A landscape with many valleys, sampled at points; each row gives a point and its height.
A ball rolls from a point to the lowest of its 2 nearest points, and stops where none of them is lower. Distance is the straight distance between rows; heights are no part of it.
Q_201: [ -2 -36  -2 -25  -7   8   5  11 -19  -3 -21  -9   1  -9  18   4  -8  -7
 -12 -20  -6   2   4  -9  10 -30   9  18  38  -3   3 -11  -8 -33  -1 -25
  -7  -9   1  -2  10   7  23 -13 -14  -6   6   5]  height 76.3
Q_155: [  4   2  12  -1   2  10 -48  -6  36   0  -6 -27  13 -10 -17  -9 -14   9
  -3  -4   5   3 -22 -12  -7  -2  28  12 -14   0  15  -9  -9  -6  32 -16
  18  16  -9  20   9 -12  18  19 -16 -10  12 -27]  height 66.3
Q_577: [  2  20  12   5 -37   1 -14   3  -6 -27 -18   5  -4  17 -10 -19   3  17
  24  18  35  22   3   8 -17 -13   8  -4  -2 -10  -9  52  12  23  -9  21
 -37 -23 -21 -11 -13  18  22   6  13  -3  -9 -19]  height 79.2
Q_532: [  0 -37  15 -18 -29  17  -8  26 -17   5 -18  -1   4 -19   2 -17  -8 -13
 -17  -9  13  -8  -8 -22 -11 -34  12  15  24 -27  -4   6 -24 -25 -12 -24
   6   2  -4   1  24 -19  24  24 -27  -8   1   3]  height 77.0
Q_633: [  2  -3 -46 -28  29  37   4   3  -5  24  40  -1 -20 -29  11  11  34 -31
   7 -11 -19 -22   5 -23 -17  12   6 -13  15   3  15  -2 -12 -29 -13   4
  30   2  -9 -14   2  20  -9 -22  -9  28  12   4]  height 35.7
Q_482: [  3  -2 -22  18  36   9  10 -10  16  25  30   9  -3 -38  -1  20  20 -21
  -4   2 -33 -30 -14  -9  11  13  -2 -13  -8  16  11 -38   8  -9  -2  -3
  28  23  22   2   9   6 -24  -4 -13   1   1   5]  height 29.9
Q_386: [  3  -2 -22   5  20   1  30 -13 -42   3  16  41  12   6  15   1  11  -8
   9  18  18   7  20   9  20   3 -25 -35  20 -12 -19   0  -7  25 -35  26
  -8 -25  -6  -1 -11  -2   6  -2  -5  -1  -1  13]  height 72.4
Q_813: [  5 -14   4 -25   3  34 -12  21  -3  10  -9  13   6 -20   3  -7  13 -17
   6   4  21 -10 -13 -22 -34 -19   5  18  24 -24   9  15 -10 -23 -16  -1
   6  10 -21 -11  20  -9  17  27 -28  -7  -2   7]  height 77.4
Q_858: [ 13  16 -39   9  45 -12  23 -31  -8   9  34  16  -1   8   4   7   7   7
  -3  -3 -11  -4  20   0  26  14 -25 -40  -5  -1  -5  -7 -12  20 -16  12
  24 -16 -10  16  -8 -30 -19   3   1  10   8   5]  height 72.5
Q_545: [-10  26 -26  -7  26  20  25  -6   4  -5  34   5 -26  17   4   8  24  -7
  19  -1 -36 -10   6   8  -1  33 -25 -16 -24  37  -3  -1  26  -7  -6  13
 -11   5  -4 -22 -19  22 -54 -32  31  28   8  13]  height 38.0
Q_573: [ 11   9  -6  11   0 -37 -23   0  44 -15 -26 -19 -18  13  -5  -2  -8   8
  -2  -3 -15 -23  -3  -5   9 -34  -8  -7 -55  -5  15   7 -10  18  24 -19
   9   3   6  34  -8 -16   7  16  -1 -10  24  11]  height 69.3
Q_193: [ 19   5 -15 -29  54  32 -22  20  29  -3  16   8   5 -17  -5  19  13 -43
   7  17   1  -9  -9 -12 -18  26   9  -1  12 -12  37   2  -3 -19  -9   8
  44  18 -19  16  21   4  -7  25 -26   6  15 -12]  height 39.9
Q_262: [  0 -10 -13 -25   7 -11 -34 -13  11   4  -4 -28  10  15  -7 -19  -5   4
  -8  -9  -5  31  15   0   4  15  45  -2 -18 -18  -1  -3  -1 -23  31  -5
  14 -27  -8   7   4 -10  27  -6  17   0  20 -11]  height 23.5
Q_835: [ -7   5  27  27 -41   5  21  26 -19 -15 -34   3  -5  -7  -2  -5  -1   9
  20   6  19  -3  -7  -4 -14 -19 -45  21   8  10 -20  32  11  21 -27  28
 -41  31   5 -26 -20   9 -21  -8  11   0 -33  12]  height 27.8
Q_93: [ 21  19  22  20 -46   7   3 -13 -25  -8   7   9  20 -17 -15 -29  -6  23
   6   1  46   8   3 -19   0 -29 -16 -10   5 -26  -7   9 -15  41 -30  14
  10  -8 -13  -1  -1 -40   4  39 -24 -13 -32 -12]  height 26.2
Q_637: [ 16   7 -33 -10   7  13  13  -9   5   0  11  -8 -25  -5  20  22  15   1
   0 -29 -45 -20  -7  -7   7  -2  -8   9   2  19  20 -28   5 -27  15 -14
  11   4   5  -1  -7  21 -14 -38   3  26   2  -9]  height 73.8
Q_944: [-14   9  15  25 -39  16 -11 -20   6  40  16 -15  10 -42   1  10  18  -1
  -2 -23 -15  -4  -2  26   6  18  56  21  23  12   4 -15  -2  -2  25   1
   5  -1  20 -22  -1  36  13 -42  13 -12 -25 -27]  height 39.4
Q_376: [-14 -10  27  24  -7  12  27  20 -28  -3   5  25  26   2  24  27  16 -22
  20  19  29  14   5  36 -22  16  -9  17  30  13  -6  13  21  13 -28  23
 -56   8  11 -27   0  45 -14 -25   9 -13 -10   7]  height 22.2
Q_853: [  8   9 -30 -16  33 -10  23 -11   2  -7  11  -3 -25  22   0  10  12   6
  -1  -7 -31  -2   9   3   7  17 -22 -16 -22  22  -1  -9  27 -18   8   9
   1   8   2  -7  -3  -6 -21 -15  33  16  15  16]  height 40.0
Q_304: [ 22  -1  -5  -9  20 -26   5 -18  13  -4  10  -8  15  20   9  13 -21  20
 -18  -2 -23  14  -3   2  21  20  -3   7  -4   4  13 -37   7 -10  18 -22
  15   3  -3  17  13  -8   6  10   5   6  16  -3]  height 72.0
Q_124: [  3   9 -11   1  34 -23 -19  -8  40 -12  -2  -3  -5  32  -4   7 -11  -7
   1  12  -7  -3  11   1  12  -4  -6 -11 -48  -7  18  -2   1  16  20  -8
  12 -15  -3  27  -4  -8  12  26   1   0  36  -5]  height 70.3
Q_270: [ -4  24  24   3  33   9 -22  -3  24   8  22  17  33 -10 -21  15  -6 -16
  14  32  -4  15 -19   7 -16  52  23  10 -23   0   7  -6  14  25   8  12
   9  29   7  16  11   1 -17  36  -7 -15  10  -8]  height 40.5
Q_470: [ -3 -39   8 -18  -1 -36  10   2  -5 -15 -29 -16  -9  25  13 -20 -28   6
 -21  -2 -17  15  16  -4  30 -18  -4   5  -2  -6   6 -18  -7 -23  18 -31
  -4 -21  19  22  18  -9  19   1   8   8  26  14]  height 47.0
Q_5: [ -2  13  -3   1  11  19  18 -13 -12   3  34  -5  -5   2   4   9  28  -4
  11  -4 -27  18  -5  12  -9  57  -1   1 -10  29 -10   0  29 -24  -3  23
 -16  16  -3 -32  -2  11 -59 -24  46  25 -15   4]  height 34.7
Q_674: [-20  -8  30  32 -33  -1  14   1 -35   6 -19   6  16  -8   1 -14   0  -5
  23  22  39  19  12   7 -12  -9 -17   6  21  -4 -29  27   4  29 -22  34
 -42   3  14 -29  -7   3 -20   6   9 -15 -29   9]  height 31.1
Q_324: [-10   2 -25  -9  -6  26 -26   3   9  23  -4  -2 -24 -33  -8  -9  33 -18
   4 -15  -2 -20  -2 -25 -26 -11  16  -6  -4 -10   5  21  -5 -22   9  26
  16  17  -8 -16   9   1   1  -9  -2   8  -5   6]  height 27.7
Q_563: [ 37  28 -44 -21  22   7  -4 -40  -8   0  41  -2   5  13   6  -2  15   4
 -12 -16 -16   5  26  -5  32  15   6 -30 -19  -3  -1 -11 -10  18  -3   6
  40 -19 -26  18   1 -30 -10  13   6  26  12  -2]  height 73.2
Q_213: [ -1  34  10  19 -47  18 -33 -11  19   5  11 -12  12 -12 -14   6   2  21
  14 -19 -12   7 -20  10  -2   9  39  24  12  15   5   2  10   2  19  -2
   5   0  -4  -7 -16  28  17 -21   0  -6 -34 -42]  height 36.2
Q_166: [  6 -20   1 -28 -26 -24   3  18   4 -29 -43 -35 -19  40  14 -15 -25  15
 -27 -21 -21   6   7 -10  13 -29 -10  14 -22  -2  -5  -1 -14 -11  20 -39
   0  -9   7  16   2   1  18 -10   6  11  18  15]  height 49.5
Q_232: [-25 -42  15  16   4 -10  -4  -8 -15  33 -11  -5   8 -39  -6 -18  -4  -7
 -27 -14   3 -16   3  -2  12 -17  17  -5  20 -18 -23 -19 -22 -14   1  -2
  16  -3  18   2  22 -31  20  -1 -11 -15  -2  21]  height 20.8
Q_814: [-14 -10  21 -17 -15  14 -17  30  -9 -18 -24  13   6  21  -7 -18  -9  -5
  11  29  35  21  -3  -9 -35 -22  -9   8   2 -12  -7  56  -7   6 -15  25
 -34  -1 -16 -15  -3   0  19  28  -1   0  -4  -3]  height 78.6
Q_185: [-10   1   2  24 -45 -32  21  -7 -10  12 -25 -12 -15   3   9   1 -14  27
  -8 -29 -13  -8  16  22  27 -29  -9   7  12  14 -13 -12  -9   3   6 -16
  -9 -23  17 -15 -22  14  11 -36  13  -9 -21   7]  height 55.9
Q_564: [  5  20  19  32 -45  29  18   6 -22 -18   4  12  19 -13  14  14  10  11
   5 -12   6   3 -19   9  -6 -11 -13  34  42  10  -9  12  12   9 -24   8
 -18  11   0 -21  -8  18 -10  -6  -1  -1 -39  -6]  height 22.6
Q_379: [  8   6 -17   5  36  20  26  13  -1   7  26  25   2 -28  16  41  13 -28
  -4   1 -12 -26 -25 -12  -6   8 -32   8  22  21  16 -29   9  -7 -24  -6
  11  30  -3   6   8  16 -31   6 -20   2  -3  12]  height 33.6
Q_748: [-16  -5 -32  10   0  -8  23 -10 -14  18  12  -3 -15 -19  16  21  20  -7
 -17 -28 -32 -30   1  12  21 -11   5   6  25  24   8 -24   6 -26  11 -14
   6 -13  18 -16  -6  34  -2 -62  10  12   1  -2]  height 74.7
Q_59: [-21 -10  25  15 -42 -16 -19  23   5   1 -36   7   1 -14 -14 -30 -19   4
  14  14  38  -7  -5   4 -17 -37   5  -4   4 -10 -15  16 -21  24 -13 -15
 -23 -10  10   9   3  -2  27  23 -16 -29 -18  -9]  height 60.8
Q_109: [ -6 -10   8  -2  11 -31 -18  15  46 -13 -28 -12  -1   9  -8  18 -26  -5
 -21   6  -4 -24 -11  -6  -4 -27  -3   4 -39  -4  20 -21 -25  -4  27 -36
  17   9  11  47  19  -9  18  21 -18 -19  31  -2]  height 68.3
Q_960: [ -4   9  22   4 -14 -10  19  13  -7 -26  -4  22  24  32  18  18 -24  17
  12  26  12  34  -5  28   1  16  -6  22  24  12  15 -15  27   7   1   9
 -35  -3  12   9 -22  45  10  -6  11  -9   9 -26]  height 32.9
Q_156: [  9   4  -6 -11 -19  12   4  13  -9   6 -16   4 -31 -24  -8 -12  12  -2
  -8 -12   9 -54  -7 -31  -8 -39 -34   0 -24 -15 -11  20 -16  14 -18   1
  14  27 -14   9  22 -39  -7  25 -24   4  -8  30]  height 31.7
Q_697: [-12  37 -10   8 -18  20 -33  -8  28   0  10  -7 -10 -10 -14   2  18   5
  17  -2   7   7  -8  11  -6  13  40   9   1  12   7  29  10  10  10   7
  -7 -14  -9  -9 -26  41  18 -25  -1   1 -13 -38]  height 33.0
Q_494: [  4  16  20  12 -25   7 -37  22  42 -14  -9 -25  -3 -13 -32  11 -15  16
  -9  -7 -20  -5 -47  -5 -18  -9  12  34 -15  12  12  -6   8  -6  32 -16
   9  37  -1  20 -12  -2  12   6 -15 -10 -11 -26]  height 65.4
Q_421: [-21 -37  14  20   1 -26 -27  -9   1  27 -15 -23   5 -22 -16 -18 -10   5
 -14 -13 -15  -8   7   6  13  10  45 -11   5  -6 -14 -30 -11 -18  30  -5
  10   0  20  -9  13 -19   9  -9   7 -15   0   7]  height 14.5
Q_679: [-11 -22  -2  -2 -33 -22  13   6 -26  -2 -35  -9 -23  15  11 -16  -8  17
   0 -13   6  -6  28   1   7 -44 -16   0   2  -1 -22  15  -7  -7   7 -23
 -30 -29   3 -15  -9  12   7 -25   9  -1  -4   6]  height 57.7
Q_307: [  1   6  23  20  -6  19  16  -9 -17   2  28  10  22   2  14  16   7  -9
   7   7  -8  30  -1  30  -5  59  17  24  17  20 -10  -4  32  -8   2  13
 -25   2   8 -26  -4  17 -34 -30  33   5  -5  -4]  height 30.7
Q_662: [ -8 -21  -3  16  19  12   3  -5  -1  34   3   3   0 -43 -14   2   5 -20
 -20 -17 -20 -29 -11 -17   0   0   6 -10  14  -7  -9 -28  -6 -15  -3   0
  16  25  16 -11  16 -20 -15  -1  -7   2   2  29]  height 25.8
Q_477: [  1  -6 -22 -14  34   3 -18 -18  24  17  18  -2   3 -17   0  13  11 -11
  -9  -6 -13  -5   4  -5  16  10  30 -19  -1 -15  27 -19 -13 -13  10 -16
  34  -5  -8  22   4   6  21  -9 -17   4  18  -8]  height 33.8
Q_766: [ -3   5  13  -6  47  30 -13  25  28   0  28   7   6 -16  -7  24   5 -36
  13  23 -11   1 -31  -2 -31  52  13  17  -5   3  19  -6  19  -7  -2  11
  18  31   3   0  17  20 -30   7 -14   2  11  -3]  height 42.8
Q_629: [ -8 -20 -31 -23  80  -3  16  -5   4   3  37  19  -1  25  10   9   6 -44
   5  30   7  12  16  14  -3  45  -2 -28   3   3  23  -7   1 -15 -15   0
  14 -20  -6  12   5   0  -3  -5   3   8  39   5]  height 43.9
Q_342: [  1 -15 -21  -4  46 -19  35  -9 -27  10  17  37  -1  13   9  10   9 -23
 -11  10  12 -13  15  -7  23  -6 -26 -39   3 -10 -16 -10 -14   9 -29  17
  -5 -11   7  11   1 -30  -5   2 -22  -1  10  24]  height 71.7
Q_264: [ 12  10   5   6 -25  14   6   0 -13   3   5  12   3 -21 -13 -23   7  10
  -2  -5  29 -21  -2 -24  -6 -33 -24  -6 -14 -29 -10  14 -14  26 -23   4
   6  12 -13  10  17 -51  -2  39 -28  -1 -16  11]  height 29.2
Q_854: [-13 -13  31   6 -16 -29  -8 -16  -2   2  -9 -11  25  22   3 -20 -38  30
  -1   6  14  31  18  29  19  11  36   5  17   6 -12 -14   3  -7  28 -24
  -5 -27  15  -3  -5   9  17  -1  15 -16   5 -14]  height 41.1
Q_900: [-14 -10  13  27   1  20  31   7 -27  19  30  19  18 -24  20  26  24 -19
  13  13   7  17  10  36  -8  34  12  23  23  23   0   7  20  -2 -15  19
 -42   0  11 -31  -1  36 -25 -28  13  11 -17  -7]  height 26.6
Q_723: [  9   2   9  -5 -35 -37   5   0  -2 -23 -30 -31   1  43   2  -9 -30  50
  -9 -23 -18  17  11   8  25 -12 -15  -1 -11   9 -10 -11   4  -6  14 -31
  -9 -14  10  11 -17 -10  -2   6  22   7   7   3]  height 52.0
Q_69: [ -3   0 -28 -21  49  37  14  16  -1   2  34  18 -12 -19  14  26  19 -32
  22   1 -23 -14 -11 -13 -18  33  -9   1  19  25  22  -7  18 -22 -15  13
  17  23  -9 -16  -2  31 -30 -11  -5  21  12   6]  height 37.2
Q_320: [ 22  19 -10 -20  -3   4 -28  25  26 -34 -14  -7 -16  25   1  10  -6   4
 -10  -5  -7  -5 -14 -19 -18 -25  -7  13 -14  -2  19  30  -5  -4  12 -10
  13   2 -25  22  -6  -1  20   8 -15   5   1 -20]  height 63.4
Q_410: [ 16   2 -16 -11  53   9 -34  -4  36  12  24  -3  12 -29 -17  32   6 -31
   1   7  -4 -18  -2  -6   1  32  15  -4 -18 -10  34 -29 -14 -10   3 -12
  57  15 -10  20  18   0  10   5 -32   4  12 -18]  height 37.1
Q_927: [ -6  -5  21  19  10  12  12   5 -21   4   8  30  15 -17   5  -3  11 -23
  12  29  40  13   0   8 -15  13  -5  -2  23  -8 -22  19   8  33 -37  28
 -14  11   9  -8   2  -4 -13  22  -7 -19 -12  19]  height 34.1
Q_888: [ 10  10  13  13 -37 -28   5   5   6 -13 -21 -23 -12  14   7   6 -30  50
 -20 -18 -14 -10  -7   7  27 -16 -14  11   7  28   1 -20  -1   6  13 -33
  -1   5  11   8 -22   9   0 -10  10   8 -12  -3]  height 53.9
Q_660: [-16   2  32  26   1  -2  22  22   0 -14   0  32  44  13  22  30 -10 -11
  16  36  39  12  -6  30 -13  20   9  19  25  13  14   7  19  38 -19   2
 -47   7  30   2  -9  53  11  -9  -1 -23  -2  -8]  height 27.4
Q_816: [ -1 -13  17  -2   0 -23 -40 -12  34   5  -9 -26  19 -17 -19   2 -35   4
 -14  -4   3 -10  -3  -5  22 -22  25   6 -12  -6  13 -40 -26   1  27 -38
  30  -5  -4  37  27 -11  36  16 -22 -19  28 -16]  height 67.3
Q_836: [-35 -21   6  32  -7  -6 -20 -11  -2  36   9  -7  -1 -23   5  -3  26 -21
   3  -8   0   8  20  35  -6  25  56   7  14  12  -6   4   9 -10  17  14
 -19 -16  19 -29  -5  30   4 -43  22  -7  -9 -11]  height 42.5
Q_141: [ -5 -15 -23 -45  75  18  14   8  11   3  23   8  -3  15  -1   4  20 -45
  10  19   0  11  -6  -3 -23  43  -6 -19 -18  16   9  -5  14 -20 -14  15
  14   7  -1  -6  12  -1 -23   8   0  16  33  16]  height 41.0
Q_219: [  6  27 -23   7  -9 -14  20 -45 -19   2  25   6  -2  22  13   2  12  27
   3  -4 -13  10  20  13  34  15  -2 -23   1   6  -2  -4   9  10  -5  11
  -2 -24 -12 -10 -21   5 -11 -23  28  13 -10  -6]  height 73.9
Q_876: [  1  21   2  -4  -1   0 -34  30  53 -33 -24  -6 -21  18 -23   9 -21   3
   2   0 -11 -16 -37   0 -17 -18 -15  23 -27   7  19  19  -4  -1  21  -8
   6  23  -4  22 -11  -1  12  27 -18 -10  -1 -18]  height 64.4
Q_344: [ 18   0   4 -12 -22  -8  11   4  -7 -23 -10   4   9  32  14   3 -30  22
 -13   5  13   9   1  -8  12 -22 -17  11  11 -17  13 -11  -8   1  -1 -28
  -8 -18 -11  21  -6   0  18  18 -12  -8   2 -10]  height 65.9
Q_890: [-11   1 -11   7  14 -37   1   9  18 -10 -21   6 -25  11   6   0   5 -12
  -9   4  11 -35   6  -6  19 -42 -28 -15 -35 -13   3   5 -23  27  -1 -17
  -7  -3   4  27   7 -24   4  15 -14 -14  23  26]  height 70.2
Q_495: [ -8   6  23  30 -55  11   0  24  -8  -5 -44 -19 -24  -8 -19 -13  -4  14
   6 -19  13 -22 -12  -2 -32 -30 -24  25   1  17 -14  31  -2   0  -4   9
 -28  18   6 -31 -13  14 -16  -4   8  -2 -32   5]  height 31.3
Q_514: [ 16  -3   8  -6 -12 -20  17 -17 -23  -4  -9 -11  13  31   4 -15 -24  32
 -15 -11  -9  13  14 -14  19  -6 -30  -5  -9 -12 -22 -10  -3   9   5   6
   6  -4  -1  10  -8 -35 -10  21  16   7  -1  21]  height 69.1
Q_322: [-21  -5  18  13 -40 -32 -10  13  -2  -2 -31 -12 -11  -3  -2 -29 -14  15
   7   5  15   3  12  12  -1 -38  26  -3   7  -3 -10  17 -11  16  13 -22
 -18 -33  18  -6  -2  20  31 -18   2 -20  -9 -13]  height 59.5
Q_912: [ -5   4   1 -20  47   8  13   3   1   8  17  15  -1   4  -8  -2  12 -20
  13  20  -4   3 -16  -2 -23  40  -6 -11 -31   0 -11  10  14  -8 -10  36
   3  26  -2 -16  13  -7 -36  21  12   7  14  19]  height 43.5
Q_43: [  8   5   8 -35   6  21 -10  12  -3 -12  -8  17  -8  10  -4 -18   7  -5
   4  10  15   7   0 -25 -28 -10  -6  -2 -17 -22   3  37 -14  -6  -6  34
   6   1 -29  -9  13 -26   4  36  -7   6   6   1]  height 78.0
Q_534: [  1   8  -2   2  10   1   2  -3  -3  13 -11 -11 -24 -20 -13 -12  14  -7
 -23  -9 -12 -35 -10 -38   5  -7 -24 -23 -35  -8 -22   1 -10  -5   2  14
  20  41  -4   1  16 -49 -33  18   3  14  -3  37]  height 34.5
Q_568: [  3 -26   8 -18   3 -26  30 -16 -36 -10 -16  -3  -3  41   4 -19 -16  12
 -11  -2   1  27  22   4  17  -3 -25 -14  -1  -4 -28   3  12 -14   0  10
 -21 -23   0  -6  -7 -21  -8   2  26   7   1  18]  height 68.2
Q_590: [ 19   4 -35 -15   0  43  -1 -21 -10  21  30  -3  -9 -28   1  -4  32  -9
 -13 -30 -17 -13  -1 -21   6   2  15  -4  25 -17  -8  -8 -14 -18 -13   7
  29 -17 -16 -15   5  -6   0 -15  -4  20 -20  -2]  height 32.1
Q_889: [  0  40 -25  -3  -7  14 -43 -19  27   8   0 -16 -32   0 -14 -19  27   8
  16  -3   7 -11  -1  -2  -9 -11  28 -14 -21  -2   6  45   1  24  11  26
   8 -14 -24   0 -16   3  21  -4   6   1  -4 -15]  height 28.3
Q_796: [  7  16 -26 -21  21  16 -39   3  39  10   3 -18 -25  -3 -24   2  33 -18
  20  -1  -6  -9  -8  -9 -28   7  23  -6 -23  -6  24  30 -12 -11  21  17
  24   9 -15   3   2  14  18 -13  -4   6   5  -7]  height 22.5
Q_189: [-12 -33 -20 -20   1  -1  24  -1 -25   8  -8  -8 -18  -7  33   2  11   1
 -21 -22 -18 -18  18  -2  13 -29   2   2  29   2   3  -9   0 -26   2 -22
 -11 -25   3 -11   5  27  15 -44   3  11   5  12]  height 75.5
Q_425: [  5   5   9  -8 -36  -4 -19  18   9 -20 -31  -4  -9  16 -10 -25  -3  15
   2  -7  16  -5  -4 -16 -15 -42  -3   8 -20 -16  -4  30 -21  11   4 -16
 -13  -4 -10  19   2 -19  21  23 -15  -3  -9 -17]  height 62.1
Q_975: [ 23  21   4  -1 -32  -1  -6  18  12 -45  -9  -7  -4  22   5   3 -22  30
  -5 -11   1  -4 -13   1  13 -31 -17  19  15   3  16   2 -14  13   2 -26
   5  -2 -14  33  -9   8  29   6 -29   3 -19 -36]  height 64.7
Q_625: [  2   3 -26  -4  21  -5  14 -14   3  11  12  -5 -26  -1 -12 -11  12  -6
  -8  -5 -33 -26   1 -20   6   6 -24 -24 -40   1 -20  -1   7 -16   5  12
   9  17   4  -7   6 -24 -37  -4  15  11  10  29]  height 37.0
Q_664: [-21 -31  13  -4 -16 -38  -3   2  -4   4 -36 -11   3  19   1 -32 -33  21
 -12  -8  -4  22  20  20  17  -3  23  -6  -2   2 -14 -11  -3 -23  24 -33
 -19 -31  17  -8   5  -5  12 -10  20 -14  17   6]  height 44.0
Q_610: [  5  20  29  12  15   8 -19   0  16   9  12  10  26 -16 -18   0  -5  -8
   4  23   8  -2 -18  -3 -12  23   8  -7 -21  -8  -3   2   8  21  -3  15
  15  28   2   9  15 -43 -21  64 -15 -22  -4   6]  height 38.4
Q_274: [  2 -14   3   1  39 -37  -3 -27   7   9   7  -3  17  17  -2  -1 -18   3
  -7   9 -14  12  16   6  24  16  11 -18 -35 -11   5 -24   1   7  21  -1
  14  -7  -1  21  14 -29  -4  24  10  -3  34   8]  height 71.1
Q_866: [-14  13  29  23   6   3   4   9  -4   9   0  14  18 -19 -16  -1  -2 -11
  22  28  12   3 -18   1 -29  12  -5   8 -14   2  -5  19  12  35 -19  24
 -16  34  11  -8   6 -17 -25  34  -4 -18 -15  16]  height 36.3
Q_402: [-12  14   1  13 -28  -1  -4   6  12   9 -26 -11 -18  -2 -14  -6   6  16
  10  -8  -6  -9 -10  -9  -9 -15  -7   3  -8   5 -14  22   6   1   5   1
 -13   9  -4 -14 -16  -3 -12 -12  21   2 -19  10]  height 34.8
Q_446: [ 13  38  32  35 -74  33  14  12 -20 -33   5  12  18 -11 -10   9   0  32
  29   4  34  31 -13   6 -14 -13 -28  18  41   0   7  10  11  43 -32  20
 -24   9   3 -14 -23  19  -4  -1 -14  -9 -48 -20]  height 16.7
Q_204: [ 16 -17   8 -34 -12  -6  25  11 -31 -31 -11  10  16  40  22  -3 -19  17
  -5  15   9  42  11  -7   5  -9 -33   4   8  -9  -6  -2   2   0 -13  -8
 -18 -14 -14   0  -3   0   3  17   5  11  13   3]  height 67.0
Q_9: [ -6 -36  -2  -6  40  -4  41 -13 -32   5  22  20  22  12  19   7  -9  -7
  -8   9   3  21   6  16  10  26 -17  -5  37   2 -14 -33  16 -19 -18   8
  -9  -2   6  -6  13   0  -7   0  11   2   7  16]  height 48.9
Q_988: [ -8  17  17  25 -58   6 -21  -4   9  15 -18 -27   4 -18 -16 -18  -6  21
   5 -15   3  -2  -6  15  -1  -3  27   8  12  14 -14   5  -1   8  12 -11
   2   9   6 -15 -13   5   5  -8   8  -9 -31  -7]  height 37.8
Q_183: [  3 -29 -11 -25  63  10  23  10 -28  11  30  36  20   5  23  22  -6 -37
   1   7  16   8   3   0  -2  28 -20 -15  24   3   2 -26   7  -9 -17   7
   4  -5  -6  -1  22  -3  -2   6  -5   1  22  19]  height 46.9
Q_151: [  3 -13 -15 -27  11   4 -10 -10   4  10   9  -4   1  -2  -1   6   5  -2
   0   2  -8  17   8   8   4  21  41   8  19 -12  18 -11   0 -27  19 -17
  13 -28  -8  -3   2  19  27 -21   2  11  15 -18]  height 29.3
Q_892: [  8  21 -16  16  -1   6  33 -28 -43  -2  24  15   0  23  14  -8  20   7
   7  10  17  18  24  14  18  21  -8 -17  14  -1 -24  20  16  26 -39  33
 -20 -24 -11 -26 -26   3 -13 -17  19  18 -15  -2]  height 73.1
Q_498: [ 15  27  35  32 -65  11  -1   3 -20 -33  -2  -2  21  -6 -21 -21 -14  38
  23   8  48  23   0  -6 -12 -18 -25  -1  15  -7 -14  17   0  52 -22  15
 -14  -3  -2  -4 -20  -8   5  16 -20  -8 -36 -29]  height 22.0
Q_703: [ 26 -11 -26 -27  18   3   9  -5  14 -14  10 -17 -10   8  11  27  -2   9
 -27 -16 -36 -11  -1 -14  16   2 -13  15  -1   8  22 -25  -2 -33   9 -29
  34   5  -1  15   4  15   4 -13   0  18   9  -1]  height 72.9
Q_197: [-10 -35  -3 -10  13 -18 -36 -10  22  28 -11 -34  -6 -11 -17 -27  -1 -12
 -17  -2 -16  11  13  -3   6   9  46 -14 -21 -24   2 -10 -11 -25  47  -7
   9 -12  17   8   1 -17  31 -23  16 -12  25   4]  height 22.1
Q_906: [  0   4 -22   6  37 -25  20  -7  -5   7   1  28 -23   4   1   5  10 -17
  -2   5  10 -33   6 -11   9 -20 -41 -32 -30  -7 -11  13 -16  24 -24  12
   0   3   3  13   5 -39 -16  15 -11   0  12  31]  height 71.0
Q_95: [ -3   5  39  18 -44 -17   9   4 -15 -17 -15   4  27  20  13   1 -31  29
   7  15  21  44  14  39  10   6  18   3  27   6  -1 -12  11   8   5 -10
 -28 -23  12  -7 -18  32  13 -19  12 -17 -13 -29]  height 37.3

Where does a ball stop that starts at each point below?
Q_59 => Q_376
Q_514 => Q_376
Q_270 => Q_835
Q_853 => Q_446
Q_766 => Q_421
Q_69 => Q_421

Call two points neighbours if one is among the 2 nearest of the other. Go from one point of each pair to the other, from neighbour to neighbour, staying as low as possible. Name the highest point that can't be avoided.
Q_796 and Q_835 => Q_988
Q_376 and Q_421 => Q_853
Q_796 and Q_421 => Q_69
